A landscape with many peaks, sampled at points; each row gives a point and its height.
From any point a climber steps to the highest of the 2 points nearest to it. It stops when none of these is higher. Distance is the straight distance between rows; heights are no part of it.
Z_322: [  6.1 -20.9  21.9  -7.6  19.0 -14.8  -9.6  18.1 -29.4  11.4   3.7   4.2
 -12.1  17.5   0.1  11.2   2.4   8.5  54.7 -32.7  12.2   8.4  -7.6  27.6
  14.1]  (h 5.09)
Z_448: [ 13.8  15.1 -17.0  17.0 -46.9 -25.4  18.4  -1.1  -8.0  -4.1  11.8  26.4
   6.0 -40.0 -15.4  24.2   5.9 -13.8  18.3  38.8 -31.0  -0.2  19.6  12.6
 -11.0]  (h 4.68)
Z_791: [ -9.7 -16.9  32.6 -23.6  56.6  27.9 -13.7 -40.0  -3.3 -15.3 -14.7 -15.5
  16.7  33.1   7.8 -34.8  18.8  28.7   8.2   8.9  11.6   2.2   0.5 -34.5
  50.4]  (h 3.92)
Z_203: [-33.0  -5.9 -43.5  10.2   9.3 -22.2  21.9  19.6  -2.8  13.0 -30.9  11.2
   9.7 -15.7 -24.1   0.0  13.6  35.3  24.4  24.5 -19.5 -18.7   8.0  21.1
  10.5]  (h 0.25)
Z_863: [  6.7 -22.1 -32.6  14.8  39.8  -8.1  33.0  27.8  41.6  17.9 -20.3   6.4
 -11.9  15.3  13.9  11.9 -35.6  -5.2 -32.0  25.8  11.4 -36.7  19.7   4.6
  -8.0]  (h 8.21)
Z_862: [ 43.4  -2.8 -20.6  36.3  -7.4   7.9   9.9 -67.8  19.2 -27.6  20.2  27.8
  -6.5 -33.9  -1.3  -1.9  -0.1 -24.1 -14.1  49.2  -4.6 -14.1  20.5 -26.9
  23.6]  (h 7.13)
Z_291: [  2.9   7.0 -59.5   3.1 -21.3  -8.7  -1.6 -12.5 -15.7  23.5 -18.0  -1.3
  12.4 -19.7  10.5  20.9  42.6   5.2  51.1 -16.3  -9.3   8.9  -2.6   5.9
  25.1]  (h 0.52)
Z_707: [ 16.1 -20.3 -35.2  21.3 -25.5 -30.8  27.8   1.6   0.0  -2.5  21.3  -7.5
   8.6 -46.1 -40.1   3.7   6.5 -11.4  63.7  24.6 -37.9  -2.2  32.4  10.5
  14.9]  (h 5.02)
Z_756: [-10.5  28.9  35.8  13.0 -44.7  17.6 -20.6  -8.8 -25.1 -10.8  -0.5  17.0
 -15.9 -22.8  -5.2  12.8  30.8  -8.9  43.3  42.6 -14.5  25.0 -20.7  37.0
 -13.7]  (h 3.62)
Z_741: [ 19.3 -14.6 -37.3  12.5  33.1 -46.9  12.9  -2.6  28.2   3.1 -25.9  -5.7
 -20.6  20.7  18.3  13.9 -27.4  25.6   9.8  -9.7   1.6  34.8  15.2 -11.9
  -9.3]  (h 2.69)
Z_11: [-33.4   5.9  36.3   3.3  18.0  28.9   8.4  15.8  18.7  14.3  15.7  36.4
 -28.1 -12.2  -4.9   4.3  -2.9   9.8 -22.5  27.0 -19.3  -3.7  13.7 -31.3
  31.4]  (h 2.79)
Z_907: [ 31.7  24.5 -61.0  -5.5 -15.6  -7.5 -10.9  -3.6 -12.3   8.0 -28.1 -30.6
  16.7  11.9   3.5  19.7  46.5  26.7  32.5 -57.7  23.8  25.2 -20.1  17.6
   4.0]  (h 0.77)
Z_575: [-31.3 -14.6 -28.8 -18.7   4.1 -40.2  -8.4 -20.5  22.8   1.4  -7.2   8.3
  28.5 -44.6 -27.3 -22.6  26.7 -30.9  15.5  42.3  -7.5  10.4  13.9  31.5
 -22.3]  (h 5.63)
Z_104: [ 15.6  20.2  39.1   7.9  41.1  34.4  18.6  40.3  14.7  22.5 -13.5  16.8
 -33.3  38.4  20.4  26.4 -13.3   5.4  -4.3 -29.9  29.6 -20.8  21.1  -9.4
  28.0]  (h 2.38)
Z_544: [  1.2  -5.6  20.2   5.2 -44.0 -35.2  -8.8   1.2  -9.9 -21.4  18.9   2.7
  -6.4   2.2   3.6  23.1 -13.5 -27.2  27.8 -22.6  -9.0  38.8 -39.5  36.6
 -39.0]  (h 3.83)
Z_289: [  5.9  30.0  27.4 -11.1  16.3  25.2  31.9  41.3 -29.0  26.3 -17.6   2.8
   8.0  19.1   7.6  33.4  -7.4   6.6 -31.8 -24.0  26.1 -37.4  22.9   5.2
  20.3]  (h 2.35)
Z_458: [ 20.3  -6.1  18.5 -27.3  29.0  61.5 -10.9 -37.5 -18.2  -9.0  -8.5 -11.9
  20.3  36.4  10.8 -48.6  44.9  30.7  -5.1  11.4  47.4  -4.0  12.3 -17.6
  28.2]  (h 4.50)
Z_929: [ 33.1  -4.0 -10.5  14.0  10.0 -44.0  35.1  23.2  28.3 -14.2 -22.8  21.5
 -11.4 -18.5   5.5  49.3 -15.0 -24.1  11.4  32.6   9.5  13.8  25.8   6.5
 -15.3]  (h 3.07)
Z_876: [-26.2 -11.9 -23.2 -23.0  17.2 -17.9 -25.9 -50.1  41.7 -16.6 -15.7  33.3
  16.4 -75.8 -14.2 -48.7  45.7 -23.8  -0.4  45.6 -15.5 -21.5  24.6  11.8
   0.4]  (h 5.89)
Z_36: [  7.4 -21.9 -19.7  12.0  -8.4 -36.5 -39.9 -28.5  25.8 -28.3  -7.3  -6.8
 -22.5  -3.8  19.9   5.7  -9.2 -18.5  -3.0  26.3  -6.1  44.0 -21.4 -11.6
 -48.4]  (h 2.31)
Z_336: [-22.4  16.3 -50.8 -18.5  -9.0  16.9  18.9 -10.4 -34.6  29.4   0.9  -2.2
  61.5  -6.1 -16.2 -10.3  34.9  20.6 -14.1  -1.8   6.2 -54.7  10.8  19.5
 -17.7]  (h 7.81)
Z_499: [-10.7 -10.2  51.1  18.0  62.3 -11.5  20.8  64.3  15.3   0.7   3.9  -6.0
 -35.3  15.5  10.1  29.4 -56.2 -34.4 -36.9   0.2  -2.9 -27.9  -1.2   7.8
 -27.4]  (h 6.15)
Z_122: [-33.6  14.6  50.1  42.6 -12.0  15.4   8.7  50.5  -7.6  -2.4  24.7   2.1
 -53.3   9.3  -7.6  22.0 -39.0  -2.8  -0.8  -1.7 -28.7  16.9 -41.3   3.2
 -17.0]  (h 7.10)
Z_845: [ -4.2 -30.0 -27.4 -45.4  -7.6 -32.6 -40.8 -27.2   4.9 -23.8  -5.4 -29.6
  60.4 -29.9   8.0 -30.9  24.9   0.5 -19.5  -3.4 -14.0  28.0 -33.8   5.1
   2.7]  (h 7.53)
Z_5: [ -7.3  -3.0 -26.8 -15.3  10.9 -17.7 -64.4 -28.6  29.7 -18.4 -18.2 -27.8
  19.5 -41.9  29.1 -23.2  49.8  -4.2   8.0   4.8 -10.4  48.0 -26.6   8.9
   0.8]  (h 7.12)
Z_968: [-47.8  -9.5 -35.3  14.9  10.3   0.4  24.8  16.6 -18.6  28.5 -22.8 -28.6
   6.0  24.2 -18.5 -18.0  -4.4  31.1  -0.7   7.0  -4.2  -8.5 -16.4  24.2
  -3.5]  (h 0.43)
Z_587: [ 40.0 -22.0  -3.0  17.2  16.9  -3.4  24.1  -6.1 -13.5  13.6 -14.4  21.2
  -8.2  27.5  19.4  21.2   2.8 -37.7  62.7  -9.0  28.4 -10.2  -5.6  34.6
   3.6]  (h 4.81)
Z_198: [-19.0   7.4 -32.6   8.4  25.4  19.9  -5.3   9.5 -14.5   9.9 -21.6 -14.1
  -9.6  33.3   7.5  -9.9  22.2   3.0   1.4   9.0  18.4  -3.6  -0.3  30.7
 -13.1]  (h 0.61)
Z_65: [-10.8 -29.8 -10.7   5.7   6.8   2.2 -40.8 -13.5   2.6   8.4  19.7 -12.2
   7.4 -15.8  27.4 -23.0  15.3   3.2   8.0 -16.8 -12.7  -0.6  -5.4 -43.2
  53.8]  (h 5.95)
Z_200: [ 28.7 -32.6  31.9   9.3   9.9   3.5  25.6   0.4 -39.9  -3.3  20.2 -12.6
   3.0  60.7   9.3   8.8 -38.6 -21.5   2.2 -15.6   9.5 -35.3 -18.7  18.8
   0.9]  (h 1.90)
Z_492: [ -6.9 -15.9  12.2   0.5  -6.0 -25.0  62.7   0.3  -2.1 -15.0 -29.6  12.2
  10.6  -6.4 -22.6  33.7 -32.7  -3.9   9.5  39.4 -18.3 -16.3 -14.7  31.1
  -5.3]  (h 3.35)
Z_942: [  5.1   8.2 -31.9 -12.6 -24.6  15.3 -39.2 -11.5 -27.8  26.6  19.1   2.3
  33.1  -8.6  18.9   7.0  35.1 -16.0   8.9 -23.7  11.6   0.0  -5.4   6.4
  10.1]  (h 0.29)
Z_473: [ 11.4 -11.2  -6.2  37.1  -0.8  15.6 -17.3 -55.9  10.3 -17.3  23.4 -15.6
 -17.7 -39.7   1.2 -20.8  27.3  -7.2  79.8  32.9 -35.9   6.7  36.9  -2.7
  56.3]  (h 5.87)
Z_902: [ 22.1   8.8 -52.2  31.7  -5.4  11.4  29.5 -31.1  54.7  17.5 -15.8  -2.5
 -43.0  13.5  25.0  13.7 -10.5  40.9  36.9  22.3 -29.6  -3.0  40.8 -27.1
  27.8]  (h 4.05)
Z_284: [-10.4 -36.3 -19.6  -7.7 -33.5 -38.4 -33.1 -33.4  13.0 -13.3  17.8 -16.7
  32.8 -53.9  -6.7 -26.9  10.4 -19.8   5.3  11.7 -51.0  26.1 -14.8 -17.5
   6.3]  (h 7.11)
Z_7: [ -8.0  27.3 -23.5   0.1  15.5  46.1 -16.2 -26.1  12.6  10.8 -15.1   5.4
  -4.1 -26.6  10.2 -42.1  46.5  44.1 -16.4   2.5   9.5  -7.2   9.9 -19.6
  39.0]  (h 5.12)
Z_399: [  7.4  -0.3 -24.1 -14.1  -7.2  35.2  -2.4   2.4 -46.9  17.8  21.5 -49.1
  30.2  40.5 -16.9 -32.1  12.9   7.0 -20.8 -45.9  13.3 -26.6  20.3 -23.9
  16.2]  (h 6.73)
Z_950: [-24.5  14.7  35.1 -47.1  -3.0  42.7  -3.6 -11.7 -26.0  19.6  19.6  14.1
  41.8   3.2 -28.7 -21.8  18.5 -23.9 -29.9   8.3  28.5 -36.9   1.8  41.2
 -39.4]  (h 1.65)
Z_191: [ 27.7   2.7 -19.2  15.1 -31.7   3.6  13.5 -16.9  21.9  34.5  10.8   2.6
   0.4  20.4  18.0   9.7  -4.0  32.3  12.1 -29.5 -10.9  -5.9  -0.5 -42.0
  64.2]  (h 5.86)
Z_570: [-16.6  18.7  23.5  -1.6 -16.8  20.6  18.1 -11.3   3.5  22.3  25.0  51.0
  15.3 -35.0 -22.3   3.2   7.6  -1.2 -17.5  33.4 -30.5 -44.1  23.4  -3.1
  30.8]  (h 2.59)
Z_982: [  6.2   7.0 -54.8  -2.8 -31.1   4.8 -58.4 -18.5   2.9  -1.2  29.9 -15.7
  29.7 -35.3  21.5 -17.9  38.4 -27.1 -35.8 -25.7  -9.3  18.0 -13.6 -17.6
   3.9]  (h 0.05)
Z_472: [ 24.7 -16.9   3.7  18.8  -1.5  -5.1   8.4 -26.3  21.2  -5.0  18.9  22.3
  -5.2  -5.8 -11.6   2.9 -27.5   2.7 -31.5  40.3 -25.2 -35.0   4.0 -45.7
  38.2]  (h 6.68)
Z_93: [-58.2  15.2 -39.7 -11.5 -43.7  20.1  -8.1  -7.4 -16.0  24.8  24.2  -0.9
  44.5 -29.4 -17.7 -31.0  27.2   0.2  -6.0  -6.8 -37.7 -33.7   7.7   9.7
 -22.1]  (h 8.24)
Z_79: [ 20.0 -21.0 -13.9   6.8   0.0 -21.2  28.5 -19.6  24.7  -2.6   8.4  -2.6
  -1.0  19.6  -6.7 -12.6 -37.2  38.7 -44.7   8.1  -9.3  -6.3   3.0 -65.7
  34.1]  (h 6.26)
Z_304: [  4.9   2.3  29.3  -7.7  -4.1  23.4  20.7  -5.8 -30.8   8.1  -6.5  11.9
  48.9  18.4 -15.0   6.9   4.6 -23.7  -8.5  28.7  12.1 -42.7 -11.7  51.1
 -19.0]  (h 1.88)
Z_298: [ 20.2  22.8 -29.9  20.7 -35.7   1.8  -0.6 -14.8   6.6 -11.8  -8.7  23.0
 -14.6 -32.8  -9.1  10.7   9.6  16.5 -13.3  43.5  -9.4  10.0 -13.0   9.6
 -24.6]  (h 4.40)
Z_681: [ 14.8 -57.5  -6.1   1.1   4.8 -43.5 -36.8 -23.8   8.0 -10.6  37.6  -1.8
  21.0  -5.3  17.9  -1.8 -22.9  -6.1  17.1 -25.5 -24.1  20.5 -15.6 -59.7
  32.3]  (h 6.36)
Z_872: [-50.9  -2.3  -3.1 -28.8  -4.2   0.2 -40.3  21.4 -11.3  13.9  -4.2 -26.4
  11.4  -2.2  14.8 -21.7  26.8  12.3  17.2 -39.5  -5.7  26.1 -29.1  11.2
  10.3]  (h 7.40)
Z_724: [  0.3 -49.4 -29.0  -3.5  -9.7 -59.4 -42.0 -12.6  34.7 -27.6  47.6  -5.3
  10.3 -25.0   6.1 -21.4 -22.7 -31.7   5.3  13.2 -39.2  11.6 -11.3 -46.3
   2.2]  (h 6.71)
Z_99: [ -4.6  37.2  -5.5  -7.0 -30.9  25.6 -15.2 -40.2  18.6 -10.9  10.3  47.9
  15.4 -53.7 -18.3 -30.3  18.6   7.5 -56.6  26.4   1.1 -23.3  -0.3  -7.0
 -11.6]  (h 6.46)
Z_383: [ 28.2  13.4 -74.2  38.3  10.1   9.8  31.3 -24.5  25.9  12.5  -2.4 -13.7
 -16.3  20.6  29.2  12.0   2.7 -16.3  43.7  31.1 -16.7 -25.7  32.5  12.5
   9.8]  (h 4.42)
Z_480: [  4.4  59.8 -22.6  -5.6  -9.1  64.6  16.6 -16.7  -3.4  22.6  -1.7  17.8
   7.4 -20.6   2.9  -4.3  38.3  43.1 -20.9   5.4  11.5 -32.7  22.4   1.6
  14.8]  (h 4.74)
Z_824: [ 24.4  -2.1  16.4 -15.7 -26.9   4.0  -9.5   4.3 -17.3   9.4  20.9  -6.8
   1.0  23.4  -1.4   9.5  -2.7  22.3 -13.7 -49.3  16.7  11.1   0.2 -37.3
  46.1]  (h 6.31)
Z_42: [-22.8  17.9  44.8  35.7   2.7  30.9   7.5  23.2  -6.2  -4.6   3.8  -4.1
 -24.4  21.7   8.8  20.1 -26.5  -1.8 -52.6  32.2  -9.8  -1.7 -25.2   5.0
 -26.4]  (h 6.75)
Z_119: [ 10.0 -31.5  20.9  16.0  -8.4 -54.1  29.5   9.5 -21.2 -15.0  -4.7  11.9
   2.2  12.2 -14.9  29.0 -29.9 -19.1  42.6   9.2 -12.9  14.4 -21.7  34.5
 -26.8]  (h 3.59)
Z_579: [ 17.9  21.2  13.2   3.0  48.9   5.2  14.1  36.0   0.4   9.4 -40.1  -8.1
 -45.9  42.2  23.8  15.4  -5.1  25.2   9.9 -39.7  31.4   6.4   8.4  24.9
 -16.0]  (h 2.64)
Z_803: [ 20.4 -19.1  21.9  -2.0  -5.0   4.6   9.0   2.2 -22.3  22.7  21.4  21.0
  17.9  23.0 -20.8  19.1 -21.2 -23.8 -20.0   3.3   5.2 -30.1  -1.5   2.0
  13.3]  (h 2.10)
Z_800: [-39.8 -23.5  90.6 -11.9  33.4  -5.5  11.3  35.4 -23.4 -21.1  15.6 -12.8
 -21.6  38.2 -18.6 -15.8 -43.8 -15.7  -9.8 -28.1  21.7 -10.0 -20.4 -14.2
 -25.6]  (h 5.64)
Z_453: [ 19.9  -2.3  -0.4  -3.5 -32.9 -24.4 -12.0  40.3  -1.8   9.1  22.7 -14.8
 -11.3  14.3   3.4  11.8 -31.1  12.4  -3.0 -81.5  13.3  36.3 -17.2 -22.0
   6.7]  (h 6.67)
Z_279: [ 16.9   5.8  36.0   5.5 -10.5  -0.4  10.6  55.2  -4.3   4.5  22.7  -1.6
  -7.9  17.6   8.3  14.3 -31.1 -13.5 -36.8 -59.3  21.3  14.0 -18.2  -4.2
 -30.0]  (h 6.94)
Z_770: [ 55.4 -17.7  17.1 -11.3   8.7  12.5 -20.4 -15.8 -34.5  -9.6   1.0  -6.2
   6.2  32.5  29.0   0.8  14.9  -4.2  13.9 -49.6  50.6  33.5 -18.9   1.4
   3.1]  (h 1.63)
Z_808: [ -7.1 -20.4  -8.4  13.8   8.3 -51.7 -28.9  16.4  24.5 -16.2   7.7   1.1
 -40.1 -23.1  27.3  24.1 -10.9   6.2  79.0 -19.5 -37.5  42.6  24.2 -28.4
  26.5]  (h 5.96)
Z_666: [ -2.4  18.6 -20.4  44.8  34.5   9.4  22.1  42.4  18.9  11.8 -13.8   2.7
 -11.6   4.2   6.7  21.4 -29.2 -40.8 -42.7  49.9  -6.5 -33.7  23.2  24.5
 -26.1]  (h 7.90)
Z_725: [-44.5  28.5  -5.8 -12.3 -26.1  23.2 -36.2 -55.8  19.0 -26.7 -14.7  39.5
  12.5 -78.4 -15.1 -49.9  36.0   8.0 -25.5  45.3 -30.3 -23.4   4.1  16.0
   2.4]  (h 6.17)
Z_469: [  2.0  22.5 -20.0   6.6 -70.4 -37.4   7.0  35.0  24.7   3.2  18.0  11.1
  -5.3 -47.0 -31.4  20.7  -4.2 -37.4  10.5   3.4  -6.7  17.5  18.5  26.0
 -48.2]  (h 4.36)
Z_753: [ 34.9  14.3  -0.3 -19.1  -9.8  27.2  28.8 -15.4 -49.6   2.5 -21.8 -38.3
  17.7  64.9  -6.8   0.2  27.7  16.4  29.9 -45.1  47.0 -14.8  -0.3  23.4
   4.7]  (h 1.68)
Z_89: [-23.2 -13.2  54.3  10.1  38.4   7.1  -2.6  43.2 -24.6  10.0  26.9   7.2
 -14.4  21.1 -13.0   7.5 -14.2 -16.9  24.6 -37.0   6.5 -12.8  -3.5  10.4
  -4.0]  (h 5.37)
Z_351: [  2.2   4.7  -8.7  -6.3  17.1 -26.1  17.9  32.4  49.4  -5.9 -16.1  47.3
  -3.6 -42.0 -26.7  18.6  -3.1 -38.6 -16.2  37.3  -2.9  -9.2  34.5   5.5
 -27.4]  (h 2.89)
Z_308: [ 28.1   0.5   5.1  34.6   0.7  -3.7  12.5  78.4  -0.6  20.2  30.5   5.8
 -23.8  12.0   7.3  29.5 -53.5 -28.5 -16.2 -34.4  -8.7 -26.5   7.6  -5.2
 -15.1]  (h 7.22)
Z_431: [ 20.1  16.7 -59.3   8.6   2.8   9.5 -47.7 -41.1  31.9 -19.8  -7.3 -21.1
   3.9 -59.0  54.7 -17.2  57.1   1.7  34.8  22.9 -15.0  45.7   1.2  -5.3
  13.4]  (h 6.72)
Z_850: [-13.5   0.5  16.0  -2.7 -31.5 -33.9 -20.3  33.4  21.4  -0.8  20.8   7.6
 -29.1 -27.7 -18.2   5.9 -25.3 -36.8   4.7 -17.4  -4.6  41.9 -21.2  22.5
 -51.3]  (h 4.07)
Z_145: [-10.9  13.0  -1.7 -28.2   2.7  68.3   7.7   3.0 -36.0 -12.2   1.4 -53.0
   2.3  41.4 -12.8 -48.2  13.6  33.8 -28.1 -37.2  27.0  -2.3  28.6 -45.5
  18.5]  (h 6.00)
Z_941: [-29.1   7.9  54.0 -11.3  -5.5   9.2  19.8   2.1  -5.4   1.1  18.4  30.1
  26.3 -21.6 -29.5   0.3 -38.5 -24.0 -44.1  37.6 -26.6 -60.5   2.9   8.0
  -6.1]  (h 2.39)
Z_270: [ 31.6   9.5 -26.9   6.9 -25.6  23.0 -21.5 -39.7  19.1   0.1  27.4  39.3
  26.4 -43.0  -4.6  -5.0  13.5 -21.5 -36.4  23.1  -5.5 -18.4  31.0 -12.3
   3.1]  (h 6.76)
Z_408: [-14.7  -7.9  15.9 -16.4   5.2 -19.7  -6.8  20.9  -5.4 -17.9 -15.8 -18.6
 -23.2  31.9 -15.5  -8.3 -30.5  31.9 -23.9 -34.7  16.7  47.9 -20.3  -0.8
 -28.5]  (h 7.15)
Z_636: [ 29.1  12.9  33.1 -16.0   2.9  20.4  41.5   2.8 -37.5   3.5 -27.3 -26.4
  15.8  43.0  -9.4  33.7  -3.5  27.6 -13.5 -37.9  41.6  -6.8  -0.1  14.8
  -6.3]  (h 2.05)
Z_667: [-18.8 -17.1  55.7 -21.9  51.8  29.3  -3.9 -19.2 -22.2 -18.7  15.6  -4.8
  -8.6  27.0   1.1 -41.7 -12.1  -0.9 -33.3  20.4  21.8 -12.4  14.8 -39.6
  27.5]  (h 3.38)
Z_73: [-14.2  29.5 -12.8  12.2 -48.3  33.0  -4.1   6.2 -20.7   4.2   4.5   5.6
 -16.3  -5.3  -0.7  10.9  11.3  10.2   1.2  14.9 -22.5   9.5 -25.1  16.6
 -40.1]  (h 4.04)
Z_405: [-20.5 -13.9  -9.4 -30.5  17.1  -5.5 -33.6  16.6  -8.2 -13.6 -32.5 -43.2
  -4.3  26.7   9.6 -37.3  20.6  21.3  -6.6 -40.4  33.4  36.2 -16.3   9.2
 -23.8]  (h 6.95)
Z_776: [ -5.4  11.0  49.8  37.6  32.1  -0.5  19.8  28.9  26.6 -23.3 -25.0  18.5
 -38.0  10.1   3.9  47.7 -42.3 -22.4 -32.6  27.7  -0.7  -6.2 -10.4  -8.9
 -28.1]  (h 6.43)
Z_136: [-43.6  -2.5  50.6 -18.8   0.7 -31.9  21.2   6.6  20.9   7.0 -15.7  11.9
  22.7  -8.0 -30.7  -1.9 -29.1 -25.3 -36.2  37.3 -12.3 -17.9 -28.8   6.4
 -35.2]  (h 2.18)
Z_74: [ 27.8 -15.4  14.7 -32.9   0.4 -27.3 -35.5 -29.3  -1.0  -4.3  -8.5   7.0
   6.8   4.5  20.8 -21.0  14.5 -24.8   6.0 -12.7  28.4  35.0 -18.6   8.1
 -17.0]  (h 1.87)
Z_94: [ -8.7   5.4   0.6 -11.4  15.7  28.3   8.4   2.8 -25.3  -9.9 -20.3 -32.4
  15.7  39.8  -8.2 -15.0  -1.2  -3.0 -57.8  15.0  37.6  -3.1   3.8  14.7
 -35.3]  (h 0.85)
Z_90: [ 28.7 -12.9 -39.2  13.5  24.5 -11.1 -35.1 -59.8  18.8 -19.1  -5.6 -10.3
  -8.9 -30.7  30.2 -10.1  25.7  -0.8  57.1  37.4 -26.1  23.4  12.6  -9.9
  30.1]  (h 6.34)
Z_811: [ -2.7  -4.7  19.1 -21.7  15.8 -40.5 -47.3 -21.6  28.1 -22.7 -16.8  25.4
 -27.9 -16.4   8.4  -5.6   7.3 -37.0  30.0  29.5   3.5  45.8 -10.7  12.2
 -27.0]  (h 2.09)
Z_642: [ 20.6  10.1 -46.9  12.8 -13.2   8.6  52.1   0.3   2.6  30.2 -11.0 -10.1
  -8.3  43.2   4.2   8.2 -27.6  42.1  17.7 -10.5 -19.4 -35.1 -11.2 -20.1
  34.3]  (h 5.48)
Z_939: [-35.3 -27.8  60.8   1.1  71.9   7.5  23.4  52.9 -10.0 -23.7 -25.4 -28.7
 -30.8  43.1  -1.3  -2.7 -62.1  -1.5 -22.9 -27.0   8.7  -9.4 -16.7   7.1
 -35.0]  (h 5.88)
Z_632: [ 37.6  -4.8 -29.5  19.0  11.9  -6.9  22.0 -36.6  11.6  12.4 -17.6   6.0
 -15.0  41.4  28.2   9.2 -19.9  -5.4  62.6  21.2   4.3  -4.2  -3.6  13.6
  15.8]  (h 4.72)
Z_188: [ -4.3   4.3  -4.0  42.5   3.3  12.5  17.0  61.3   9.8  14.6  37.1  11.8
 -23.7  -5.7   9.4  32.6 -24.9 -44.5   2.3  21.6 -16.7 -39.2  35.9   5.4
  -7.6]  (h 7.55)
Z_109: [ 39.0  46.5  16.9   4.3 -19.7  61.4   4.4 -42.6 -13.6  20.3   3.8  27.6
   3.5  -8.3  15.0  17.6  11.0  16.9 -18.6  10.8  17.2  -7.1  15.7   2.4
  37.3]  (h 4.37)
Z_935: [-13.2  18.2   0.6 -49.9 -17.0  20.7  27.0  22.8 -16.1  -8.2 -20.7 -38.4
  33.8  11.8 -34.7  -7.9   6.7  -9.0 -75.1  -0.6  27.7 -19.2  25.1   7.6
 -66.9]  (h 1.11)
Z_558: [ -5.1 -11.6   3.5  32.0  -7.4 -31.4 -17.1  -0.2  19.1 -30.5  38.3 -11.9
 -23.9 -51.1   2.2  -3.0  12.5 -17.7  71.8  14.4 -33.8  34.7  49.9 -15.6
  31.1]  (h 5.51)
Z_644: [-36.1 -15.4  41.4 -16.0   4.7 -35.3  -2.5   7.1  43.0 -23.7  -7.2  23.3
  -5.6 -19.7 -36.2 -11.0 -23.9  -5.9 -35.3  50.1   5.4   5.3 -16.1 -31.2
 -14.2]  (h 1.99)
Z_727: [-13.5  27.7  25.2 -21.3 -28.1   1.7 -26.4   4.0  19.7   4.2   4.2  33.6
   9.4 -30.6  -8.6  -9.7  19.7 -16.2 -15.0   5.6  -4.4   1.9 -13.2  -9.0
 -12.0]  (h 6.55)
Z_610: [ 22.5 -11.5 -35.4  27.3 -23.4 -22.6  39.6 -31.1   3.7  -1.0 -10.4 -10.3
 -16.5  32.9   0.2  16.1 -31.2  41.0  31.1  16.8 -23.9  -0.9 -16.9   2.5
  25.5]  (h 5.08)
Z_283: [ 32.4  -7.9  15.2 -35.8  -0.2  17.9 -12.1 -22.2 -64.0  -6.5 -12.2  -3.7
  27.7  27.3   3.8   9.3  41.0  15.2  21.7 -20.7  38.2  -0.8 -12.8  21.9
  21.2]  (h 1.40)
Z_612: [-24.6 -14.6  39.2   5.6  44.4  16.0 -27.7  25.0   9.0   9.8  39.6  12.7
 -32.9  23.5   7.9 -14.4 -10.4  -3.5 -20.6  -2.5   0.8 -12.8  15.4 -48.4
  25.2]  (h 3.00)
Z_588: [ -6.1 -13.2  -9.4   1.7  37.4  28.8 -39.3 -25.6  13.8  14.6  11.6   8.1
  34.1 -37.8   8.3 -49.5  33.7  14.6 -16.0   4.2 -11.1 -20.6   5.1  -7.2
  52.8]  (h 5.53)
Z_797: [-16.2  25.2  28.9 -49.0 -32.3   9.3  12.8   8.7 -31.1  10.9  -5.4 -20.6
  41.6  15.3 -31.1   1.9   7.2 -10.0 -37.2 -31.0  38.5  -9.4  -8.2  41.3
 -55.6]  (h 1.39)
Z_302: [-14.0 -20.6  19.0   9.9  -5.7 -38.3 -18.9  25.7   8.2 -18.7  19.3  -3.4
 -32.2  -0.3  13.4  29.3 -42.3  21.0  29.6 -54.1 -25.3  40.2 -13.4 -30.3
  16.6]  (h 6.35)
Z_75: [ 14.8   2.3 -28.0  13.0   5.1 -49.9  -8.7  -4.2  43.0 -19.7   5.5  19.4
 -27.1  -3.5  19.6   7.7 -40.2   2.2  -5.3   9.1  -9.6  44.7  -4.4 -40.6
  -5.1]  (h 2.52)
Z_195: [-19.4  32.9  22.6  -6.6  11.3  43.0  22.4  50.2   4.3  28.9 -16.5  21.6
 -15.7 -18.4  -8.9  25.8   4.5  20.9 -31.7  12.9  -7.4 -18.8  10.0  10.1
   7.0]  (h 2.58)
Z_988: [ 30.1  10.2  -8.2  10.7  29.3 -26.6  31.0  32.3  22.6  -0.1 -41.4  14.9
 -18.5   9.5  11.2  38.6 -16.0   0.4   7.9 -22.6  22.0   9.7   1.4  20.3
 -15.3]  (h 2.88)
Z_606: [  9.7  18.9   9.6 -32.0  17.7  44.8   6.8 -20.6 -25.6  -5.3 -36.4 -45.4
  -6.2  39.4  19.1 -30.4  25.9  37.8  -6.5 -16.1  46.1  10.2  23.1 -24.2
   9.8]  (h 5.20)
Z_855: [-29.0  13.5 -33.7 -28.0 -34.0  22.4  16.0  17.0 -43.7  21.4   6.5 -33.7
  43.0  11.2 -20.1 -23.8  31.3  24.2 -16.1 -53.3  13.7 -12.3   2.1  -5.6
 -11.5]  (h 7.32)
Z_205: [-50.0 -10.3  30.7 -35.0 -18.9 -14.7 -31.3   2.1  -4.7   6.8  16.0  -6.2
  17.7  -6.9   2.2 -36.1  20.5   7.6 -26.2  -8.1  -8.3  25.3 -25.2  -2.1
 -15.5]  (h 6.98)
Z_922: [ 13.2 -19.2  46.9  20.0  30.0  -4.7  44.4   9.8 -19.9 -14.0 -19.5 -35.7
 -29.1  70.0   5.3  17.3 -58.9  24.3  15.2 -21.4   6.3 -13.9 -22.1  12.3
  -3.1]  (h 1.64)
Z_530: [-13.0   5.1  31.1  24.0  11.5  -1.4  -5.2  38.2  11.5 -27.4  -3.6   0.4
 -68.9  26.2   1.4  21.1 -29.7  20.0  -9.9 -23.0   9.1  49.9 -22.0 -11.8
 -28.1]  (h 7.54)
Z_482: [ 17.7  24.5   3.3 -12.6 -35.4   0.0 -14.2  -6.8 -42.7   2.6 -15.7 -10.4
  12.3   7.7  11.7  18.2  56.7  25.9  40.7 -47.6  41.3  24.6 -28.8  37.3
  -4.2]  (h 1.08)
Z_361: [-14.7 -11.2 -54.0  -3.7 -31.7 -40.9   6.0 -34.1   8.1  -5.0  -9.8   2.2
  43.2 -63.6 -35.1 -13.2  24.5  -1.7  48.7  19.1 -37.7   1.8  21.1  20.1
   5.0]  (h 5.35)

Two climbers start at each pair of points below. Name the first point that both come to, or write none.
Z_322, Z_922: Z_939
Z_558, Z_902: Z_453
Z_492, Z_610: none
Z_191, Z_480: none
Z_770, Z_198: none

Where does a climber stop that starts at each point below?
Z_968: Z_803
Z_195: Z_93
Z_642: Z_863
Z_587: Z_530
Z_136: Z_93
Z_7: Z_845

Call two points neighbours if one is among the 2 nearest of the other. Go from one point of each pair to the other, from neighbour to neighbour, staying as high as possible. Name the lowest point that can't be avoided.
Z_863, Z_530: Z_191
Z_862, Z_845: Z_558
Z_872, Z_530: Z_405
Z_862, Z_530: Z_99
Z_803, Z_93: Z_922
